Points on a hilly landscape, in no order, each with its height.
From any point a ball rolls to the lowest of the 5 points nearest to it. It stops when none of these is lower. Distance is the straight distance between rows; heights are no part of it.
q421 h=2.28: [102 175 115 153 124 146 146 108 158 135 145]
q718 h=2.58: [123 162 152 142 136 144 108  52 176 158 149]
q363 h=3.06: [156 100 122 210 154 137 112 146 105 146 152]
q542 h=0.51: [161  98 159  79 108 135  94 170  93  86 105]
q5 h=5.33: [ 89 143 118  34 101 102 153 122 161  99 100]
q597 h=6.48: [122 124 149  90 135 117 115  34 182 159 116]
q993 h=4.88: [133 121 104 181 144 120 148 141 109 150 142]
q179 h=3.07: [161 108 152 138 118 157  90 173  94 104 122]
q822 h=2.36: [ 97 159 106 140 119 128 155 121 147 130 134]
q38 h=3.29: [112 153 102 166 136 130 158 131 133 141 147]
q197 h=0.40: [126 147  97 241 157 126 138 139 112 167 184]
q764 h=1.09: [160 112 156  97 107 150  90 187  88  81 106]
q519 h=2.24: [161 124 143 149 108 167  94 200  93  93 132]
q827 h=5.69: [108  96 120  14 111  68 164 138 118  95  91]
q554 h=5.57: [147 140 132 151 102 165 108 235  85  80 134]
q409 h=5.80: [113 108 110  66 122  86 161 139 118 120  99]
q389 h=3.61: [118 140  94 202 150 126 150 138 128 157 168]
q656 h=2.46: [122 176 144 154 132 157 111  80 175 151 155]
q666 h=6.89: [136  93 124  86 132  92 141 148 100 114  97]
q573 h=5.74: [125 133 154  94 139 118 113  36 177 162 121]
q155 h=4.84: [126 128 106 157 140 117 154 140 112 141 128]
q935 h=4.31: [126 140 150 108 138 127 112  41 172 161 130]
q135 h=2.33: [101 182 119 164 125 151 140 110 163 144 154]
q408 h=2.39: [108 185 124 174 130 154 123 103 162 149 164]
q394 h=1.03: [100 159 117 107 114 125 144 113 158 123 126]
q163 h=2.37: [106 167 135 140 119 153 120  85 175 141 148]
q948 h=7.20: [133  95 115 105 138 101 147 143  97 126 104]
q775 h=2.86: [ 95 146 112  82 105 119 156 119 155 116 109]
q213 h=2.95: [129 143 153 131 145 137 111  41 177 165 144]
q278 h=4.29: [104 155 143  96 113 141 125  77 177 130 124]
q972 h=6.87: [119 120 146  92 156 100 133  18 174 169 125]
q183 h=1.30: [161 120 147 171 111 170  81 192  98  97 128]
q587 h=4.89: [ 97 130 108  37 110  84 165 135 140 109 103]
q164 h=2.65: [104 172 107 194 135 137 146 120 145 152 177]
q760 h=6.95: [142  94 121 123 139 116 141 147  99 128 116]
q398 h=2.20: [165 103 141 194 139 159  97 160  94 124 142]
q196 h=3.80: [155  92 139 144 139 139 103 157  90 114 119]
q322 h=2.67: [159  96 133 168 142 147 102 154  97 125 133]
q538 h=3.99: [140 110 106 207 152 125 136 140 100 153 153]
q306 h=2.64: [ 94 162 125  89 108 137 139 101 167 122 122]
q234 h=3.76: [106 137 101 125 126 111 166 138 128 135 118]
q216 h=4.08: [143 102 113 173 143 121 135 145 100 142 135]
q438 h=5.53: [152  89 132 131 136 122 121 149  94 121 114]
q744 h=5.26: [160  91 149 122 128 137  99 157  97 106 109]
q148 h=6.26: [158  88 145 108 131 123 110 157  93 111 104]
q733 h=8.30: [109 137 153  63 117 124 110  62 175 128 112]
q43 h=6.51: [129  94 123  74 129  90 145 151 102 118 100]
q403 h=3.30: [125 141  98 220 154 125 148 139 112 164 169]
q470 h=2.06: [ 97 169 119 135 113 140 139 105 162 135 138]
q547 h=4.77: [150 134 146 119 101 165 104 210  92  76 120]
q194 h=5.03: [157  81 149  71 124 110 112 160  97  97  96]
q751 h=6.50: [135  84 127  47 123  81 146 145  99 106  90]

Two balls start at each pair of points below. Name the first point that both come to, or write never.
q363 / q948 -> q398
q438 / q216 -> q322
q827 / q751 -> never
q666 / q733 -> q394
q164 / q163 -> q470

For each start below, name the point where the ball stops.
q538 -> q183
q935 -> q394
q993 -> q394
q519 -> q542
q760 -> q183
q135 -> q394
q972 -> q394
q554 -> q542
q179 -> q542
